Each row is a point on a tangle of strands that fork, close into loops and nearly touch. The rows are in no order.
In the rows, 128 means zero.
Points whose rows are less than 107 apart are linked; no others are. Some points are linked to none.
z228: [121  93 174  90 110 135 147 160 140  85 154 127  88 137 156 137 108 112
 108 160 111 107  85 106 135  93 116]
z352: [123 141 147 144 121  52 163 138 123 110 162  76 159 100 126 115 130 167
 117 181 160 205 150 182 131 151 114]
z783: [120 183 104 131 122 158 218 116 135 132 138 119 129 160 137 194 149  75
 128 139 112 137 122 108 144 108 146]
z890: [166  93 120 137 118  97 117  86 122 153 138 161 122 119 120 160 135 120
 125 155 130 113 104 112 157 115 141]
z882: [ 98 116  87 116 133 172 127 170 120 106  41 136 141 147 173 111  83  63
 148  94 156  79 141  98  88 130 128]
z473: [172  89 106 152 105 137 150  81 145 125 194 149 116 117 119 157 126  99
 129 185  65 102 100 117 141  89 108]
z552: [ 88 124 143 144 145 113 127 132 144 159 102 153 105 112 164 122 121 128
 111 134 141  70 157  93 115 125 119]
z799: [ 94 145 121 112 129 100 119 196 119 114 115 116 150 109 167 119  92 112
 147 110 171 125 177 143  94 165  95]
z266: [146  70 180  99  81 141 117 126 136 143 168 123  88 139  77  65 167 189
 103 163  84 116  50 135 155  66 157]
z598: [106 181  62 132 142 202 165 123  94 115  44 108 171 191 150 129 134  94
 149  68 106 172 139 125 122 171 153]
z577: [107  85  97 141 130 201 109 130 124 113  80 163  98 149 140 138  88 131
  82  52  98 100 124  78 128  94 121]
z13: [156 134  88 173 137  69 180  88 137 171 125 143 151 100 119 167 133 111
 138 164 148 142 153 135 149 112 111]
z586: [122 143 162 103 138 130  56  86 127 149 129 160 109 105 110  99 133 176
 142 108 137  76 142 115 103 132 119]
z222: [179 110 169 143 115  91 158 112 151 137 164 121 123 113 106 126 152 112
 137 225 114 134  91 150 144 125 102]
z221: [157 102 142 119 123  82  96 117 153 184 126 117 118 105  78  89 183 164
 155 184 149 150  99 148 129 137 138]
z550: [131 156  85 147 151 168 116 123 114 111  36 170 152 159 144 137  96  85
 134  71 109 128 135 130 110 188 114]
z305: [108 110  72 147 127 204 112 137 123  97  45 157 117 167 139 110  99  94
  94  35  86 119 108  86 131  92 137]
z663: [103 127 123 135 137 133 123 143 136 120 103 139 146 153 178 149 105  82
 117 125 148 126 146 105 111 158 123]
z806: [116 120 136 112 129  70 120 143 118 114 128 105 118 115 152 153 145 143
 144 174 173 161 144 155 129 146 117]
z379: [122 166 113 163 143 154  96 111 119 119  61 175 146 134 155 115 105  95
 124  90 129 120 155 136 113 202 101]
z847: [117 118 160 121 112 156  49 116 126 114 184 130  91 127 131  94 132 164
 107 107 108  99 125 100 124 115 144]
z736: [136 135 161  78 116  87 112 141 114 134 146  93 125 125 121 117 188 153
 156 193 135 185  94 167 137 137 139]
z106: [132 140  62 155 125 193 142  81 127 129 127 144 127 158 111 168 137  98
 120  62  97 123 118  74 150  91 156]
z51: [ 90 123 174  60 136  92 114 178 145 149 133 100 112  98 125 108 167 163
 154 158 164 133 134 153 116 109 145]
z408: [139 151 141 138 140 108  81 101 109 120 114 161 138 123 129 143 125 142
 152 101 154  99 157 138 117 186  93]
z789: [125 161 148 142 143 100  99 116 109 124 138 119 166 110 124 127 120 152
 137 129 176 141 178 147 105 187 104]
z718: [121  80 154  70 110 121  99 167 126 102 145 104 103 141 163 140 123 131
 132 158 140  99  90 127 141 111 116]
z964: [139 144  90 175 149  89 137  84 131 157 121 149 146  94 123 156 131 116
 134 136 145 114 173 123 129 134 100]
z117: [135 125  92 155 117 163 112 142 101  78 101 146 146 173 166 137  94  59
  99  65 110 135 113  93 135 135 144]
z460: [131 129 123 169 153  43 141 123 115 114 158 123 169  81  97 122 105 178
 112 119 167 181 186 179 135 158 122]
z465: [120 168  71 116 132 187 160 109 131 141 102 118 125 169 118 168 146 101
 123  83 108 119 128  73 125  96 153]
z974: [109 150  94 169 151  87 161 131 122 110  98 121 155 110 157 147  95 124
 125 113 183 170 186 142 114 156 109]
z652: [ 96  44 140 125 100 148 111 139 133  88 124 146  89 143 157 121  79 166
  86  81 119  89 117  94 152  73 137]
z23: [107 113 144 117 116 154 174 147 143  88 126 136  85 150 155 155 101  81
  99 154  98  95 101  98 124  88 111]
z34: [135 179 160  68 129 152  95 114 125 156 192  95 142 133 110 116 166 155
 139 131 129 153 112 141 119 109 161]
z939: [170 117  62 161 124 138 153  76 139 151 162 147 119 120 125 174 124  96
 134 166  82  93 124 102 144  98 123]
z848: [119 176 146  84 151 100 135 154 132 170 145  87 155 114  84 113 204 163
 153 140 161 165 130 186 119  99 167]
z148: [ 96 201  66 166 175 136 193 131 116  94  33 134 181 128 108 138 130 130
 146  55 155 162 181 154 116 163 112]
z179: [141 117 152 106 142  69  96 116 141 162 138 119 146 101  73 112 169 171
 155 162 160 158 140 165 131 153 137]
z739: [111  53 165 127 115 140 100 141 136 101 158 128  77 138 145  98 109 187
  93  95 123  88  96 109 159  80 139]
z238: [127  83 169  68 129 140  76 114 137 151 133 120 102 144  99  96 165 190
 145 131 139 122  85 148 146 109 168]
z248: [ 95 133 174  87 161 111  87 114 141 152  99 140 106  89  88  95 146 193
 149 120 162  91 148 140 111 116 135]
z796: [166 129 165  94  98 147 122 101 147 139 212 114 107 117  69  96 179 140
 148 194  84 125  67 154 135  89 143]
z240: [107 132  73 135 120 218 136 163 120 115  53 130 127 178 160 103 126  59
  94  75  80 131 106  97 140  94 137]
z674: [147 119 139 127 126 146 122 148 112 109 173 116 112 150 163 159 104 101
 113 143 107 133 118 118 124 151 119]
z112: [132 116 180  71 106 107 126 164 141 141 132 103 103 130 109  92 197 146
 146 199 117 159  68 167 139 111 147]
z650: [146 125  93 170 106 172 138 137 115  80 147 140 128 162 145 160 108  71
  84  73  89 134  95  84 146 105 136]
z645: [167 129 160 135 128  88 163 132 134 143 172 113 110 114 130 148 135 113
 120 192 132 127 119 142 126 133 122]
z548: [146 127  63 166 123 161 135  70 132 142 140 151 125 135 126 161 126  92
 128 108  86  97 128  81 133 108 134]
z749: [110 110 183  52 129 100 128 187 141 137 146  88 102 121 128  98 169 162
 158 173 134 114  89 154 125  95 157]
z278: [189  94 140 143 114 128 133  88 137 133 199 137 105 107 105 134 137 111
 149 209  91 124  94 130 148 104 111]
z940: [132  89 115 135 134 168  91 124 123 131 120 159 103 142 140 148  94 121
 102  89 112 102 129  89 116 130 122]
z781: [148 144 125 146 119  83 214 140 146 138 147 121 117 119 129 179 132 102
 117 188 117 153 130 161 142 143 104]
z680: [105 137  80 139 140 115 157 190 110 109  73 119 168 116 163 136  83  83
 164  95 166 116 180 138 101 166 103]
z627: [117 116 156  79 114 106 107 166 110 100 147 100 136 129 168 143 121 117
 142 160 164 118 130 136 132 137 123]
z659: [128 186 148  81 151 134  97 106 123 165 162 100 155 117  88 127 173 168
 159 115 159 151 132 167 105 129 160]
z356: [135 165 106 177 132 132 143  98  98 137 112 141 173 128 159 131  90  91
 117 125 112 159 168 113 102 181 126]
z715: [100 123 164 129 140 121  87 112 124 151 116 154 113 110 136  95 116 157
 115 126 122  63 155  94  99 131 127]
z513: [ 96 145  69 140 147 151 164 176 130 129  41 117 159 148 163 126 104  61
 146  90 145 119 159 119  96 136 119]
z746: [123 167  69 149 159 168 151 130  98 106   7 134 169 162 156 121 105  83
 159  67 115 168 147 148 107 189 131]
z622: [138  92 200  99  99 147 116 142 133 111 190 105  87 142  95  94 141 177
 102 135  86 108  54 140 157  50 145]
z166: [108 149 148 130 159  93 111 119 131 104  77 170 136  96 122 137 114 140
 139 103 168  87 159 128 113 172  94]
z135: [141  60 173 100 125 131  67 100 128 140 151 143  98 135  93 113 151 188
 134 113 136 101  92 129 163 130 149]
z837: [189  91 137 127  97 112 111 104 151 185 153 125 123  97  85  78 182 150
 162 213 115 150  85 141 143 113 121]
z784: [147 115 136 155 111 156 124 139 116  69 177 125 127 153 155 158  98  77
  79 110 100 141  97  96 145 120 124]
z296: [150 154  93 176 120 161 120 104 108 123 123 156 157 158 161 129 102  64
 107  93  99 143 139  90 129 167 135]
z520: [103 119 107 128 133 179 167 150 145 123 105 136  98 152 171 162 112  75
 109 115 106 116 123  74 127  99 136]
z44: [ 94 204  64 157 172 159 183 145 124 123  42 121 170 143 119 123 154  98
 145  58 147 146 175 121 117 146 117]
z213: [121 165 159  86 139 115 145 153 149 181 142  87 121 113  78 102 207 156
 151 174 131 147 107 183 120  65 161]
z835: [169 141 143 120  90  99 144 118 123 175 154 107 156  94  69  88 201 149
 153 209 111 200 111 185 134 136 143]
z775: [ 97 200  62 179 155 126 216 116 128 133 101 105 165 132 153 159 133 127
 132  90 155 174 178 125 128 134 122]
z660: [129 136 144 116 109  70 135 134 117 124 152  87 141 117 137 135 146 159
 146 198 157 189 122 181 144 156 122]
z772: [104  78  99 120 111 168  99 179 116  91  77 131 131 162 179 110  74  87
 145  93 129  74 127  96 105 123 130]
z285: [109  90 142  94 126 157  47 157 118  66 126 125  97 137 143 106  97 142
 120  75 131  97 116  97 113 126 141]
z114: [130 144 153 136 156 158  57 118 115 118  82 168 141 131 151  79 100 105
 128  93 112 116 135 112  94 182 101]
z128: [130 138 111 133 127  71 211 170 134 123 136 102 135 116 147 178 109 109
 128 167 150 167 138 164 136 136 108]
z448: [107 122 158  70 122 154  62 133 129  98 159 114  99 134 127 104 128 157
 126  97 136 116 119 115 120 109 157]
z918: [126 107 165 131  92 165  70 122 122 106 214 123 119 132 110 113 126 144
  87 124  93 105 111 108 146 106 132]
z92: [116  59 190 143 110 141 123 152 141  94 189 103  82 140 112  91 113 198
  78 111  95  97  89 113 166  54 132]
z646: [117 164  70 139 142 163 163 110 125 141  91 139 143 164 135 185 121 103
 139  78 120 146 150 103 124 150 140]
z891: [169 127 116 176 105  47 188 119 138 170 168 119 160  74 102 111 141 141
 142 197 117 182 142 180 157 137 107]
z810: [109 162 120 164 170 101 130 148 135  99  64 172 165  89 112 134  90 119
 138  80 172 116 182 135 108 179  84]
z585: [146 165  96 152 128 133 228 112 127 135 148 105 125 145 136 193 137  99
 126 156 109 161 118 137 142 140 130]
z236: [165 137 113 161 115  62 163  92 126 166 162 135 162  88 115 147 124 140
 134 181 142 164 142 152 151 135 100]
z357: [ 99 126 160 100 163  85 102 148 136 123  98 138 115  89 116 119 128 148
 143 125 186 100 170 129 106 132 121]
z763: [122 152  81 163 152  95 201 143 134 138 114 105 150 124 150 177 118 116
 128 129 164 173 167 145 123 137 112]
z288: [122  87 130 108 129 164  96 162 118  95 101 142 104 144 166 121  80 118
 126  84 133  82 124 101 111 137 128]
z196: [137  87 174  85 101 136 104 125 145 169 137 124  94 144  85  67 175 195
 139 151 102 118  66 152 147  86 181]
z60: [104 144 161  60 148 123 100 107 140 171 101 133 102  99  77 100 178 205
 164 112 154 104 131 169 112 106 168]
z338: [123 176 157  97 154 108  89 122 117 125 150  97 152 115 113 110 144 155
 156 121 174 142 148 146  99 151 134]
z642: [100 157 152  92 137 148  49 139 125 117 106 134 139 132 138  81 110 136
 144 102 134 116 148 124  92 163 114]
z780: [139 121 161 109 128 117 108 118 143 181 169 116 122 117 115 105 147 151
 132 162 138  94 117 118 123 113 115]
z459: [116 155  96 188 148  76 145 129 124 112 126 131 164  90 106 136  87 163
 110 104 177 176 205 161 111 168 101]
z877: [ 88 129 102 137 121 193 155 171 131 113  68 137 122 159 180 128 107  51
  96 111  85 111 124  88 119 109 136]
z936: [145 134 130 141 140  53 117 106 129 148 142 133 160  89  65 110 145 187
 139 136 177 176 165 186 134 165 122]
z803: [170 122 140 149 110  56 150 132 132 170 157 115 149  86  74  91 162 154
 149 204 126 204 128 188 141 147 121]
z737: [153 166 153  85 108 146 102 102 138 155 211 104 125 132  92 106 171 147
 149 157  95 141  91 152 131  90 151]
z249: [149  81 183 110  92 140 131 126 152 136 184 134  72 127 106 127 136 138
 105 177  73  95  85 132 161 114 124]
z302: [159 125 146 145 119 112 145 121 123 116 165 120 102 137 155 167 126  95
 105 172 124 118 126 122 127 149 133]
z479: [ 98  69 126 127  99 142 132 165 133  64 138 130  99 155 165 130  80 116
  88  91 113  86  98  89 140  73 147]
z878: [131  69 139 140 125 155 117 119 144 142 156 144  84 141 133 141  96 140
  93 134  99  88 118  88 129 109 125]
z926: [114 188  87 168 156 121 165 126 130 118  46 170 175 114 124 150  94 109
 137  66 154 129 180 139 114 179  99]
z26: [132  69 151 162 110 174  91 108 148 120 194 126 107 127 109 111 103 146
  84 125  70  81 117  93 144  84 118]
z132: [101 177  74 124 135 178 183 127 112 125  83 106 174 187 163 161 128  98
 143  83 123 153 136 115 126 150 142]
z884: [148 169 113 186 118 133 175  79 101 136 151 115 160 123 164 144  87 101
 115 149 121 162 147 119 121 160 114]
z353: [155  58 148 128 112 113  82 103 127 125 151 164  95 124 111 138 134 151
 121 116 137 105  98 112 169 120 144]
z815: [156 131 123 138 134  94 115  96 110 151 132 155 129 111 129 155 121 126
 135 129 152 109 140 121 137 155 115]

A fork is a point with three links, a tip a point with one. Leave the first point through the second and follow the links. Name the first fork or tip that comes.
z353; z135 -> z479
z379; z550 -> z645
z763; z974 -> z837
z302; z674 -> z884
z305; z240 -> z660
z278; z473 -> z642
z92; z622 -> z815
z837; z221 -> z763
z718; z228 -> z940

A piece is all that can be reached along the links. How many separate loops has the piece of each point below (a circle has one, a figure eight two, a Y none), and how many tips (points with one link)?
z117 -> loops 0, tips 5
z799 -> loops 1, tips 3
z810 -> loops 0, tips 7
